Points, in no order, along strands that fork, close into loops and pass close to each other.
In the rows, 128 means zero.
Two points are linked if the straight distance between their rows is under 162. Some points are linked to none.
j262: [209 119 152  85  52 156 138 194 114 181 112 130 205 122 104 110 128  98
 142 174 131 123  65  81 102  74 110 136 114 120 142 148 168 180 146 102
  99 117 150 135 140 129 149 174 118 102 135 122 152 136 190 122  83 131
 104 122 152 135 124 107 150 197 108 144 150 123 143 167  79  64 135]
j701: [122 142  60 128  95 139 120 126 117 132  74 109 127  75 132 120  88  97
 132 178  71 118 118 152 144  99 147 133 174 110 133 147 204 151 142  95
 146 112 164  70 148 163 137 131 156 170 106 152 168  93 117  71 167 134
 145 168 148 148 104 143 164 181 158  99  87 153 124 102 138 173 139]
j759: [124 175 119 147 149 142 113 114 106 106 133 110 127 124  81 134  89 133
  97 148 138 104 155 129  92 176 133 133 129 107 136  93 151 132 138 142
 194 165 153 131  93 119 158 143 107 108 119 147 154 110  66  96  98 133
 115 152 156 138 113 120  83 152  87 125 141 171  87  92 162 158 146]
j126: [135 136 118 115 102 137  98 133  95 162 124 101 191 119 119 102  93  51
 143 150 168 118 104 109  96 116 114 102 128 104 134 142 156 168 157 103
 115 159 149  97 144 128 154 173  96  97 145 146 155 128 124 110  60 127
 100 109 158 129 129 107 158 162  96 130 134 162 132 128 119 129 125]
j684: [ 98 154  71 130 109 123  70 104 103 142  98 107 136  89 136 122  80  41
 160 153 125 126 119 153 130 112 149  84 168 118 128 162 181 163 147 101
 126 159 150  33 177 160 140 127 119 138 121 163 155 117 101  69 132 123
 137 145 153 137 127 144 180 144 139  89  98 160 121 100 152 181 122]
j439: [214 115 127 119  98 148 167 165 139 133 104 151 142 113 118 124 118 180
 101 175  64  97 141 134 120 120 115 186 124 112 129 116 174 125 115 108
 166  69 169 163 108 121 127 154 146 165  97 112 174  88 150 116 176 153
 121 163 134 155 100 142  88 186 118 130 151 126 118 127  98 119 154]
j67: [200 101 158 110  73 152 153 190 132 169 120 144 181 145 112 113 152 141
 130 151 132 126  94  86 112  97 106 143 106 134 129 122 132 150 120 123
 108 106 145 162 119 123 131 149 121 120 135  97 147 140 181 147  99 124
 109 114 129 132 132 110 131 168 115 146 148 103 149 168  76  51 131]
j382: [ 84 154  51 147 151 132  92 101 105  82 113 115  84 115 128 126  91  91
 148 143  94  95 146 196 139 132 163 114 185 110 127  97 170 135 127 114
 192 142 145  70 139 147 145  77 111 151  87 158 183  98  73  95 154 142
 134 159 134 121 135 146 145 123 162  98  99 147 109  90 192 211 130]
j32: [198 107 135 122 103 145 156 172 132 145 119 151 148 139 122 121 144 167
 121 157 102 108 128 112 124 112 117 162 111 127 119  99 141 136 114 111
 149  79 151 157 113 125 136 142 129 146 116  95 166 119 157 141 135 137
 110 138 118 127 125 126 109 169 114 140 149 108 134 144  89  94 145]
j372: [111 127 192 128 117 124 151 169 152 146 151 136 136 166 126 152 162 162
 127 115 135 161  97  89 129 115 127 119 111 171 132 172  87  86 131 156
  69 167  86 161 125 132 111 151 158  96 170  99  73 184 172 158 119 102
 160  86 143 127 136  93 149  87 163 114 111  86 152 164 121  50 113]
j983: [165  97 146 137 113 117 157 167 153 151 126 149 141 141 141 125 159 160
 128 128 109 141 131 105 140 139 119 128 118 146 116 140 100 116 107 144
  92 106 123 147 122 139 111 128 144 143 137  94 115 144 173 147 146 117
 138 111 112 137 139 120 145 126 142 126 129  89 145 158 102  73 124]
j834: [143 166 119 119  84 125 119 123 123 131  80 105 167  61 108 131  67  84
 130 179  96 125 120 114 123 133 130 106 135 110 161 192 198 168 167 124
 125 157 164  82 143 158 140 177 133 118 139 169 116 119 113  42 147 106
 142 159 166 173  88 125 151 184 116 108 130 170  83 104 146 152 133]
j194: [ 89 127 167 126 162 154 152 139 109 141 176 143 136 179 117 116 166 211
  86  91 205 132 109  92 130  75 110 166  74 139 144  53  84 113 122 103
 168 157  78 189 104  84 154 132 144  91 147 107 145 138  95 206  37 138
  86 113 122  91 139 118  49  86 108 186 127 123 160 143  90 108 140]
j956: [141 161 114 110 116 154 133 145 114  82  84 117 120  89  90 157  89 116
 156 195  65 105 100 125 153  98 159 144 113 109 149 123 190 156 157 105
 186 113 137 105 146 173 140 165 130  98 120 150 133 108 109  89 178 117
 145 174 124 130  81 115 138 153 150 119 138 142  87 130 154 131 157]
j817: [156 160 191 104 182 155 165 175 114  68 117 136  44 145  86 185 146 174
 152 158  83 113  93  87 184  86 170 187  76 145 145 103 120 105 129 154
 170 122  64 170 126 158 102 136 166  82 141 108  87 152 149 146 161 125
 179 142  98 100 110 117 106  70 167 155 154  72 123 148 154  58 155]
j999: [ 97  84 174 153 109 130 148 129 158 184 149 148 147 138 160 102 164 118
  96  82 185 181 136 120  98 161  87 109 140 134 143 182  39 106 102 151
  40 140 133 156 112 124  97 115 123 125 148 133  94 173 190 194 111 110
 118  87 121 163 151 117 142 105 122 132 109 117 165 163 106  95  97]
j926: [122 164 140  75 174 173 130 157  88  77 140 118  76 172  79 162 153 142
 186 148 145 100  68 122 146  41 158 167  84 122 134  56 140 155 152 110
 200 121  94 163 137 131 149 126 119  60 139 102 135 133 124 164  93 132
 133 126 104  54 126 114 125  82 154 169 156 101 119 153 123 100 135]
j746: [170  82 111 145  96  91 150 100 176 153  89 157 141  86 160 107 120 123
 106 113  86 147 175 155 134 188 101 117 165 128 117 193 117 112 101 164
  62  77 159 137 122 104  85  99 147 188 111 142 108 109 165 109 187 140
 149 134 127 183 119 153 135 158 125 100 130 139 123 128 118 143 111]
j550: [144 185 168 100 192 162 143 129 102  51 117 132  45 123  81 188 126 165
 136 153  94 100 111 118 173  93 164 199  79 113 150  64 128 133 126 136
 230 106  99 166 110 146 126 132 128  84 126 126 126 108 109 131 152 131
 136 168  96 110 101 124  80 109 143 156 177 118  97 116 151 119 160]
j335: [149 135 129  93  74 113  98 124 136 177 112 114 176 104 142 139 122  54
 173 126 133 148  85 113 135 114 126  80 135 132 124 199 146 167 157 123
  46 140 125  78 203 142 127 148 115 124 145 137  94 138 175  98 133 104
 141 122 141 146 143 133 191 154 134 113 117 135 133 136 101 109 104]
j63: [ 48  81 196 141 117 139 138 153 144 191 179 130 157 184 170 132 178 127
 120  64 184 167  95 131  86 101 125 107 147 164 135 181  51  82 123 139
  36 175  95 167 122 129 106 125 133  97 158 111  92 194 188 206 122 106
 141  60 147 129 162 107 155  75 174 120  74 102 189 164 124  74  87]
j631: [ 56  73 103 159 154 124 104  84 108 158 180 125 139 154 170  61 149 134
 104  48 202 124 174 163  99 152 110 131 150 121 116  62  72 116  83 111
 146 143 133 130 106  94 125  86  82 144 110 120 161 101  90 192  74 141
  86 117 114 106 160 164  90 109  97 160 102 156 167 121 123 157 122]
j124: [143 141 129 111 140 157 136 156  98 110 143 127 128 163 100 136 141 154
 146 147 145 107 109 108 124  83 132 158  87 120 119  57 143 145 137  93
 200 110 123 155 113 122 163 141 120 100 126 101 164 123 117 157  87 132
 100 137 109  88 135 114  98 129 105 163 149 126 125 136 109 110 151]
j420: [169  82  88 132  91 109 140 122 160 160  81 148 139  87 161 116 121 125
 116 135  61 126 149 155 150 145 124 127 166 126 100 165 143 119 109 140
  73  61 144 115 145 126  95  96 158 205 100 128 134  98 172  99 205 144
 154 143 126 161 122 157 151 177 144 104 107 129 151 129 112 140 124]
j322: [125  91 124 139 114 116 118 114 149 159 128 132 151 124 157  99 137 105
 123 100 150 149 145 131 113 164 103 106 140 127 115 144  94 136 110 142
  84 107 146 121 133 118 115 114 108 146 133 127 125 133 148 144 115 126
 112 109 120 141 140 125 145 137 113 117 123 129 145 139 106 121 109]
j997: [ 99  91  71 147 158 124 116 110 126 110 153 137  93 155 193 103 152 150
 139  78 112 103 171 185 142 134 139 144 162 120  85  62 112 117  82 102
 172  82 130 115 135 118 126  54 123 187  81 105 177  96 103 167 150 163
 106 133  92  97 172 174 126 116 140 134 103 121 149 102 129 187 122]
j261: [120 140 156 150 137  80 120  58 159 111 113 127 125  97 116 133 112 125
  89 114 149 158 171 117 115 211  95  99 120 140 136 185  97 107 138 187
  81 149 135 132  93  98 116 141 122 131 158 163  59 137 111  86 127 111
 135 123 143 168 101 120 108 117  91 110 146 142  99 107 144 143 108]
j376: [ 91 147  94 132 150 115  80  91 127 102 130 109 122 132 125 127 113  91
 144 131 139 125 137 152 127 147 142  93 137 129 113 109 132 132 144 134
 151 148 125  76 141 138 141 113  94 121 129 147 129 134  91 101 124 126
 125 128 126 107 123 125 142 114 130 106 132 143 110 118 162 165 125]
j769: [124 151  99 140 156 149 130 126  93  99 150 124 107 152 114 123 115 164
 120 117 135  91 156 157 115 131 138 159 133 100 130  45 146 125 114  93
 230 127 143 148  93 112 169 109 109 135  91 117 190  94  79 142 103 152
 102 159 127 113 155 142  84 149  98 141 134 155 106  89 140 177 149]
j577: [ 85  64  94 151 135 124 112 121 131 151 160 143 120 149 192  83 162 133
 134  62 147 128 164 168 121 136 124 128 155 127  91  80  85 128  75 112
 126  91 139 113 138 119 110  65 108 170 100  97 166 111 123 183 130 147
  97 109  92  99 166 163 132 111 132 141  93 113 174 128 108 152 116]
j951: [ 98 111  78 151 157 108 104  91 139  99 140 126  96 139 166 113 135 133
 134  94 109 113 168 175 137 166 139 125 163 123  97  89 121 115 105 128
 164 106 135 101 130 118 129  77 113 175  93 129 158 101  91 128 153 151
 119 140 109 113 151 153 126 118 140 112 114 132 130  97 152 184 124]
j771: [ 76 124 163 122 163 149 140 136 129 135 182 126 136 180 126 128 169 174
 102  97 197 146  98 107 114  84 115 135  95 151 131  85  84 113 136 123
 129 171  83 167 123 101 141 134 137  89 157 109 126 159 107 196  55 124
 108  92 124  82 128 101  91  74 137 162 118 112 166 156 107  99 124]
j794: [131 175 113 131 140 163 127 152  81  97 120 111 127 119  73 138  87 119
 128 180 126  96 124 124 103 112 143 146 121  98 148  78 182 156 140 102
 224 148 157 125 105 150 174 165 114  92 117 137 175 105  79 107 104 129
 109 161 147 129 109 107 102 159 107 135 137 155  87 103 154 154 158]
j525: [168 155 147  95  77 120 118 135 133 155  97 112 184  95 115 142 109  84
 156 159 116 138  84  95 131 118 123  98 112 126 139 187 165 168 172 122
  85 135 130  97 170 146 134 179 121 106 150 140  98 140 163  81 130  99
 139 134 143 149 112 117 171 170 121 121 143 141 107 143 112  94 128]
j681: [144 101 106 138 153 102 143 142 150 109 118 139 103 132 160 139 154 147
 147 129  66 118 141 138 174 138 142 119 135 145 100 124 120 111 112 146
 114  84  98 120 146 154 109 101 157 170 115 108 109 132 139 126 203 129
 157 132  90 115 139 139 154 103 167 120 117  90 135 137 138 129 130]
j727: [106 125  76 123 130 144  95 137  77 133 145 109 147 146 121 100 106  72
 164 141 163 108 113 149 105  84 142 114 139 115 112  78 163 160 140  72
 179 146 135  90 142 132 168 128  99 105 116 124 189 116  92 134  71 139
  98 113 129  90 144 120 139 131 114 139 111 147 142 128 137 156 130]
j29: [ 71 113  98 145 171 130 105  93  98 125 175 117 127 166 141  91 137 146
 111  77 190 116 158 157 110 134 120 134 132 122 116  43  96 113 110 107
 184 154 115 130 110  98 152  93  91 129 117 119 164 106  69 170  66 143
  93 126 111  93 157 151  87 112  98 154 123 155 141 111 140 167 128]
j676: [165 112 119 136  87  81 144  87 161 137  78 134 149  71 144 129  98 108
 117 128  86 146 165 144 131 189 111  98 147 124 135 211 141 125 139 160
  67  98 152 121 124 113 102 126 141 168 126 161  85 116 149  68 185 125
 155 144 137 186 109 142 135 162 114 102 132 152  97 115 130 144 115]
j713: [120 130 105 132 189 104 133 118 148  65 122 133  59 127 142 154 151 143
 149 125  77 108 139 154 191 137 150 123 128 137 116 104 116 108 119 151
 146  93  86 119 137 154 104  89 146 154 109 126 101 131 115 121 212 138
 157 143  79  98 128 140 144  83 178 128 139  98 124 122 172 158 137]
j544: [116  99 118 117 129 148 125 133  99 144 168 121 154 171 119 100 148 130
 137 115 188 114 120 114 105  82 113 139 102 123 118  56 122 143 124  84
 165 135 118 151 117 107 160 131 102 111 127 104 172 121 105 178  52 133
  84 108 115  81 154 115 100 125  99 173 126 134 153 149 103 119 135]
j884: [114 120  68 120 163 158 117 142  78  88 140 131  79 152 146 122 129 132
 169 127 110  84 132 188 147  71 152 158 137 106 104  45 157 147 118  65
 222  85 125 124 135 132 163  73 121 137  88 106 194 102 114 155 127 151
 101 148  90  79 169 156 140 123 147 145 114 132 134 110 137 187 131]
j364: [157 177 142 115  97 139 121 141 109 136  97 100 182  86  88 132  73  88
 127 190 121 121 109  90 107 133 127 121 110 106 156 166 186 171 170 123
 144 162 160 105 125 152 155 204 120  86 146 159 125 126 116  63 113 108
 121 146 168 159  82 104 137 182  94 126 151 162  84 117 138 120 145]
j327: [115 172 135 103 174 156 119 130 108  78 139 117  90 160  91 154 136 149
 140 142 152 117 101 119 145  87 147 150  89 122 128  58 123 134 148 120
 204 132 102 145 119 125 157 132 112  78 136 118 138 128 102 148  89 131
 119 133 110  80 116 111  95 100 125 154 161 125 113 129 140 124 143]
j2: [ 40  87 183 147 134 126 133 113 152 184 169 136 145 156 171 115 168 115
  87  61 210 179 115 136  83 145  99 101 142 148 143 179  36  93 122 148
  30 173 110 153 122 114 105 122 125 110 165 139  85 187 174 208 108 106
 116  75 135 144 149 111 139  79 146 131  86 118 183 162 123 104  95]
j507: [163 108 170 143 107 105 167 137 164 155 119 158 140 115 132 125 145 157
  97 119 129 168 151  97 129 177  96 120 119 146 133 190  83 107 113 167
  58 123 132 161 103 121  99 137 147 138 151 119  83 153 180 135 142 106
 139 108 124 175 122 115 137 129 119 118 142 105 128 154 106  80 113]
j179: [147 116 140 133  98  67 137  94 160 133  97 140 137  85 143 143 125 111
 128 114 108 161 150 127 150 178 111  79 128 142 130 212 116 122 140 166
  38 116 120 110 142 135  99 126 138 154 146 145  52 142 151  84 186 106
 155 127 122 169 124 133 159 128 127 108 126 118 106 129 127 121 109]
j643: [121 130 167 125 110  90 139 147 153 131 131 133 125 137 128 158 155 134
 149 122 118 156 109 103 152 132 136  91 115 164 128 192 101 100 139 162
  48 157  83 124 148 154 105 146 152 120 160 113  46 177 166 118 164  97
 172 100 128 131 138 112 170  93 163 110 118  82 127 158 130  75 114]
j991: [118 139 115 109  85 100  72  87 133 168 116 113 154  97 153 132  99  21
 168 113 162 149 109 131 124 135 117  64 150 128 124 210 135 158 158 130
  43 154 131  50 205 137 124 133  97 126 149 163  88 134 151  90 132 107
 131 125 144 154 146 146 191 135 117 101 114 153 129 107 121 151  91]
j336: [101  85 132 153 140  92 130 114 165 143 145 150 118 127 176 111 157 136
 116  79 135 158 166 140 132 181 114 110 145 141 108 147  72 105 100 157
  74 114 129 122 123 130 100  98 130 164 133 118 100 146 142 149 156 124
 127 105 105 139 146 136 148 101 143 111 114 103 153 136 122 131 112]
j767: [114 129  65 138 157 125 121 106 129  76 112 123  80 122 149 134 113 131
 143 134  60  92 150 185 160 137 156 140 164 111 108  90 161 120 118 116
 187  88 131 106 139 135 131  83 133 174  83 137 167  87 102 112 193 151
 135 161 109 117 142 151 135 126 165 108 109 138 119  94 170 200 133]
j988: [ 99 150  59 133 120 142  95 121 105 114  92 109 114  94 125 127  87  75
 158 173  94 114 112 162 146  94 162 114 167 113 128 127 192 156 143  89
 171 130 148  56 160 169 146 118 129 136 105 149 176 107  93  82 146 130
 136 157 136 123 117 138 171 142 159 100  96 147 119 104 159 186 134]
j943: [139 157 204 115 160 156 162 190 128 100 147 151  78 170  99 171 157 207
 122 140 107 137  97  72 154  91 156 176  81 166 136 114 103  88 134 147
 149 145  65 182 121 133 119 139 184  78 152  95  96 169 153 173 119 130
 164 125 117 107 122 104  97  64 156 142 138  73 143 144 137  46 145]
j342: [120 104 171 156 127 108 151 100 171 154 134 154 134 117 142 113 142 143
  77  96 169 183 164 107 106 200  83 113 132 137 140 185  55  99 114 167
  56 134 138 162  95 104 102 124 133 135 156 142  76 157 161 154 116 111
 122 105 127 179 123 122 124 111 101 121 138 129 137 141 115 111 103]
j833: [160 163 184 125 125  95 148 111 144  82  99 133 109  86  94 186 125 157
 112 157  90 158 136  82 161 154 138 110  74 152 147 183 132 110 149 171
  92 140  99 136 122 147  92 165 157 103 159 149  38 153 133  72 189  97
 173 129 120 146  80 105 100 109 123 128 154 101  90 146 152  75 153]
j518: [116 157  93 120 166 166 123 143  69  81 144 123  86 150 101 137 112 137
 150 139 137  82 132 167 130  81 152 161 123  95 136  37 158 146 129  76
 249 123 135 137 105 133 176 109 105 105  99 118 191  98  89 142 100 142
 102 158 117  93 153 138 110 133 122 150 137 153 105 103 150 179 146]
j653: [ 95 153 146 107 126 110  90  81 138 145 146  96 162 145 127 140 135  63
 142 114 193 153  91 112 111 123 107  78 119 139 128 176 101 134 163 146
  48 179 106  98 173 126 123 156  89  96 176 149  75 163 121 120  92 104
 122  88 153 118 132 105 162  98 120 117 129 130 125 146 121 119 100]
j729: [190 129 131  86  55 147 126 177 119 184  92 124 189  89 121 123 114  90
 152 173 103 132  64  97 128  73 126 127 134 121 140 169 188 183 162  98
  93 115 152  96 166 147 143 170 138 123 131 130 142 129 190  95 118 124
 129 140 150 145 114 129 177 206 132 130 129 134 141 148  92  92 136]
j716: [ 71 106 168 109 115 142 124 155 125 176 182  96 179 187 156 134 183  96
 157  77 190 160  67 118  90  62 133  97 154 164 133 175  87 116 130 131
  36 176  93 150 159 137 100 131 116  90 161 109  92 177 157 180 105 105
 145  59 155  97 162  99 174  76 172 121  78  93 163 167 102  71  85]
j804: [112 107 137 128 138 151 148 136  96 149 174 148 138 180 122  97 164 189
 111  92 191 105 136 112 120  83 107 172  85 126 133  35  99 121  96  76
 184 126 109 185  91  93 159 114 114 123 117  96 169 111 100 191  56 144
  77 125 105  91 164 140  64 125  84 186 136 133 149 138  84 126 142]
j532: [138 132 171 155 150 132 138 104 142 141 138 127 144 127 107 119 122 180
  59 110 175 144 161  90 104 190  92 144 105 123 137 113  83 110 117 156
 138 142 139 177  76  76 129 149 125 117 144 136 121 117 100 139  63 127
 103 123 150 158 101 121  56 134  66 138 161 157 122 108 111 121 130]
j20: [125 145  76 137 124 158 115 149  76 127 117 106 138 119 110 103  89  88
 139 170 135  99 122 142 103  99 139 129 152  99 137  88 193 165 135  77
 196 147 168  94 124 150 175 143 116 121 105 133 199 108  85 109  83 139
  99 144 151 125 129 119 132 160 114 130 109 152 114 106 140 166 141]
j319: [135 100 154 132  91  74 146 133 159 156 114 147 134 105 151 144 143 110
 144 101 116 166 128 124 155 157 119  77 135 154 128 220  92 109 127 169
  15 131  99 115 156 155  99 124 148 148 152 126  43 159 180 114 185 101
 169 106 125 168 152 132 183 113 149 108 111  94 128 146 121  95 100]
j695: [138 138  82 154 131 143 136 124 117 108 138 127 109 139 130 115 100 167
 110 119  95  81 169 180 106 158 136 168 163  88 130  78 169 114  93 108
 207 116 178 147 101 103 148 105 130 178  71 126 206  76  85 130 133 165
 117 167 147 140 153 160  83 166 117 123 115 158 106  79 136 196 150]
j393: [184 136 147 148 129 108 157 107 159 115 112 137 131 107 114 142 114 181
  89 136  96 136 176 118 118 198 112 155 111 123 131 148 131 110 114 163
 146 104 158 168  83  99 105 151 147 152 121 133 120 102 118  95 167 135
 137 145 138 167  91 129  65 151  99 121 164 141  98 108 125 122 144]
j546: [122  81  97 168 111 120 117  91 149 148 132 133 129 121 162  77 110 120
  99  80 128 114 189 175  95 206 112 130 186 105 116 129 116 116  74 148
 121 107 189 134 103  77 111  85 107 181  85 139 169  94 115 141 119 158
 119 141 143 158 142 165 104 155  97 106 119 170 131 101 125 176 117]
j670: [125 133 107  67 155 178 126 177  69  98 144 114  97 186  89 146 159 115
 221 148 141  92  60 143 132  14 167 159 105 121 120  57 164 174 152  72
 187 110  99 156 154 126 159 111 112  65 130  97 158 133 131 169  90 138
 127 116 101  38 152 118 159  82 163 169 128 100 131 169 110 105 122]
j264: [138 120  93 162 114 133 132 120 123 138 135 124 132 126 124  90  92 137
  91 112 124  92 176 168  80 195 119 149 171  92 135 108 155 121  93 133
 167 135 193 145  89  84 141 114 116 168  81 136 195  88  87 122 102 159
 116 156 168 157 141 159  86 176  94 119 121 174 112  88 132 180 138]
j384: [155 174 199 125 154 141 150 138 137  98 133 136 105 133  90 166 137 200
  85 149 128 154 123  59 141 134 134 172  68 149 136 110 110 113 140 157
 164 134 102 174 103 115 129 164 162  85 153 125 107 139 120 136 102 119
 127 134 125 136  88  95  50 104 100 141 163 106 116 130 115  73 156]
j198: [146 106  63 122  91 136 132 130 136 150  76 130 128  82 152 119 108 115
 126 166  50 116 123 154 152 102 142 143 170 117 107 149 180 133 131 101
 116  68 150  86 152 145 120 110 162 199  96 134 162  91 153  90 196 145
 146 158 133 140 114 155 164 191 156 107  92 139 154 119 120 154 141]
j328: [120 152 101 114  89 117  72 104 107 176 105 107 163  84 146 119  71  14
 159 141 155 137 108 126 117 119 124  77 161 115 140 201 172 174 160 111
  75 169 150  41 190 147 136 152 112 127 138 167 128 121 140  73 105 115
 126 134 164 163 132 146 190 156 112 104 113 172 128  93 132 163 102]
j64: [165 142 183 136 131 137 155 139 145 135 137 136 141 134 103 136 137 183
  84 138 155 153 132  67 115 150 100 152  84 139 131 121 101 120 125 147
 131 125 129 175  94 104 128 162 140 111 155 115 122 135 132 146  85 115
 109 118 135 146 105 100  76 135  91 144 160 120 130 140  96  75 143]
j623: [106 136  86  93 149 157 104 144  82 108 153 108 120 167 104 128 132  89
 191 146 159 107  86 153 123  48 152 128 117 121 110  62 156 163 155  73
 188 132 113 112 149 130 168 121  97  80 124 113 173 123 104 151  81 137
 108 114 109  60 142 119 144 100 137 152 129 128 131 152 132 141 130]
j383: [142 145 123 120  81  95 114  90 140 133  78 118 153  62 126 142  83  82
 136 148  93 135 136 131 138 156 125  83 133 123 147 209 172 152 169 138
  83 133 144  80 150 141 120 147 127 143 137 167  87 125 129  42 177 105
 153 155 145 174 103 139 158 166 120  99 129 161  88 107 142 153 118]
j620: [ 74  97 157 142 147 135 140 141 145 159 179 139 133 169 155 115 173 164
 106  82 179 156 122 118 112 121 112 127 118 147 126 108  66 107 113 130
  98 153 106 153 115 118 119 116 136 121 150 101 123 166 135 197  95 120
 115  89 112 103 149 114 122  85 148 148 109 104 179 157 107  96 118]
j566: [109 140 144 137 189  96 140 127 160  72 142 151  51 128 130 159 158 167
 126 122 100 132 143 123 183 144 156 122 110 161 130 128  93  77 128 167
 129 129  67 131 119 153 100 105 164 134 134 126  70 159 122 128 194 134
 167 126  89 102 119 127 132  64 178 130 148  82 134 133 180 138 141]
j865: [136 147  70 145 103 141 123 138 100 148  91 103 149  84 119  84  69  85
 104 167 116 106 144 151  90 153 123 130 187  94 155 148 200 161 121 123
 144 159 199  99 113 140 148 134 134 157 102 158 191  97  94  77 102 140
 124 157 186 175 115 136 129 190 114 110  98 168 105  85 136 178 132]
j144: [146  74 105 170 118 111 144  98 173 145 129 157 120 125 171  91 139 152
 100  87 106 126 191 165 118 201 105 144 168 113 109 130 103 103  69 151
 112  83 175 152 104  83  90  89 131 198  86 125 155  90 134 144 158 161
 125 134 125 159 137 171 105 141 120 108 131 138 137 113 109 163 119]
j106: [203 108 127 109  66 157 149 172 130 170  95 141 181  89 116  83  98 111
  99 180 108 119 109 118 106 104 106 153 144 107 147 150 180 165 134 105
 118  97 185 128 108 128 145 158 130 143 110 138 173 109 170 102 113 150
 103 142 158 164  96 131 130 221  97 119 147 142 135 132  93 118 131]
j702: [112 142  74 124 177 147 123 122  98  62 123 126  57 129 131 141 117 132
 162 138  81  76 133 194 167  95 159 157 146 101 121  59 154 135 123  95
 224  88 124 122 134 143 146  74 117 143  87 123 178  92 106 130 167 145
 122 166  98  99 147 154 145 118 170 130 128 135 116  97 167 201 133]
j984: [132 171 139 118 120 134 100 116 111 132 117  98 173 125  88 135  96  81
 131 167 155 123 105  94 109 130 126 103 102 114 133 140 153 155 170 126
 136 166 136 108 132 132 152 188  97  81 156 149 124 135 107  92  82 109
 111 122 159 126 106  93 135 150  93 127 151 156 102 129 138 121 132]
j873: [108 104  83 129 155 142 123 130 100 109 164 139 100 167 164 107 152 157
 149  91 137  97 153 173 138  95 136 155 129 116  98  40 123 129  98  76
 198  92 123 138 124 118 150  69 116 152  92  95 183 104 104 176 116 153
  94 132  86  80 177 159 117 122 123 155 117 125 138 114 116 172 132]
j824: [157 143 113 105  76 145  93 143  95 191 108 108 199  92 130 106  80  25
 149 163 160 135  82 101 104  91 112  98 149 100 151 188 183 191 160  95
  84 166 162  74 175 142 149 176 118 108 139 160 148 120 158  96  68 132
 107 121 172 156 129 129 185 183 101 127 130 170 137 112 109 136 116]
j321: [168  97 121 125 104 109 143 160 143 147  99 138 143 119 149 137 147 133
 150 138  76 134 115 123 164 126 138 108 130 146 106 156 127 127 121 143
  78  92 108 116 157 155 110 123 154 158 128 106 103 139 174 113 182 113
 162 125 112 135 137 133 167 139 158 116 115  97 134 152 114  90 125]
j574: [141 172 172 111 195 135 149 132 128  54 119 138  37 118  92 186 144 174
 124 147  87 119 123 101 186 113 167 175  83 141 148 100 114 105 128 159
 177 117  76 159 117 150 100 128 154  97 134 128  89 137 118 129 175 129
 159 148  92 112  95 119  89  79 158 150 171  96 111 129 168 106 157]
j675: [209 121 134 144 125 110 175 131 160 119 109 147 120 120 129 142 122 195
  97 145  54 115 170 135 133 171 110 178 119 116 121 132 147  98  99 140
 157  78 153 178 101 106  92 141 161 181 102 119 145  83 135 112 212 151
 139 154 124 165 101 148  66 154 123 129 159 131 106 114 115 125 154]
j352: [174 150 164 132 133 106 154 115 149  98 106 133 123 100 106 162 124 170
 103 151  89 149 155  92 140 170 124 137  90 138 132 157 132 115 136 161
 130 112 128 153 101 127 106 160 150 124 144 139  90 124 130  91 172 111
 147 138 126 154  83 108  86 132 112 124 158 121  96 130 132  90 151]
j207: [ 90 138 163 104 122 125 118 124 136 156 164  98 168 168 136 144 163  90
 142 101 191 162  72 106 104  97 111  92 128 151 134 178  91 126 149 144
  36 181  97 130 165 129 114 153 111  92 172 125  77 172 142 155  91 102
 134  71 152 111 142  93 164  88 145 123 110 104 143 164 103  82  98]
j428: [ 93  58  94 159 119 135 111 105 119 160 160 143 134 143 178  57 143 124
 112  56 168 113 179 170 103 152 114 135 170 115 110  77  93 127  64 106
 136  95 168 127 115  95 112  71  87 168  82 113 185  93 117 183 105 156
  89 124 111 119 165 172 101 134  98 143 100 146 171 121 107 165 116]
j129: [121 172 169 130 141  84 114  74 154  70 108 129  92  92  94 177 126 144
 109 142 115 153 139 102 160 156 140  96  88 156 145 170 117 100 152 181
  99 152  97 115 120 143 103 146 140 108 155 158  41 155 106  76 170 109
 158 125 120 124  81 106 107  91 129 118 156 109  91 133 171 128 143]
j521: [ 97 157 144 133 146  82  99  68 157  97 124 123 116 114 117 146 128 120
 113 120 150 154 144 121 136 172 116  88 111 150 129 161 102 107 147 176
  86 161 112 100 124 129 116 136 116 121 159 154  58 155 105  92 135 108
 136 113 131 129 105 113 129  97 122 109 144 123 106 123 154 145 117]
j611: [112 114 203 135 137 144 162 207 145 124 163 146 106 192 124 157 163 199
 136 122 100 137 100  86 149  93 154 147 107 182 126 143  88  55 124 144
 116 157  60 174 112 138 117 133 180  93 156  82  87 182 176 177 136 124
 177  99 133 105 144 109 140  64 179 124 114  73 164 154 145  44 122]
j985: [126 125 141 156 138 110 120  80 147 136 126 120 148 117 118 108 106 125
  79 110 164 142 172 119  91 213  91 115 137 119 131 151  93 119 121 170
 109 148 154 146  85  88 125 138 107 130 145 154 105 126 108 118  84 121
 116 124 153 165 114 126  99 142  68 120 149 171 111 104 131 142 111]
j572: [ 95 113 149 153 167  82 140 118 172 108 153 158  83 130 156 143 161 164
 114  96 112 152 161 126 155 175 134 111 122 162 115 149  79  77 120 165
  86 132  91 128 115 137 101 106 162 153 142 121  69 162 128 133 181 127
 154 114 101 123 133 128 142  74 165 111 128  84 149 137 155 131 126]
j925: [ 73 158 152  93 159 137 110 141 142 105 162 110 102 177 110 163 174 135
 159 124 154 142  66 123 138  70 169 113 125 175 138 142 104  93 156 151
  80 177  67 132 165 149 112 121 136  79 154 118  64 189 130 150 120 122
 170  81 132  65 120  99 164  45 189 117 127  78 133 167 149  93 114]

A fork is a point with three links, a tip a point with one. Leave the first point through the second and follow the links. Name the first fork or tip that comes.
j675; j439 => j328
j544; j124 => j759
j393; j352 => j384
j681; j321 => j653
j759; j794 => j620
j653; j207 => j322
j676; j179 => j550
j574; j817 => j676

A piece is two or more points that can be reached from each other along the links. Count, over all rows, the pieces, the separate loops (a circle has one, a figure eight two, a Y none), the forks (points with three links) and the tips (points with one).
pieces => 3
loops => 2
forks => 6
tips => 8

A tip is a point with one link. Name the tips that can be reached along the links from each point below, in the order of the rows.
j695 => j550, j29, j384, j144
j327 => j759, j620
j2 => j322, j653
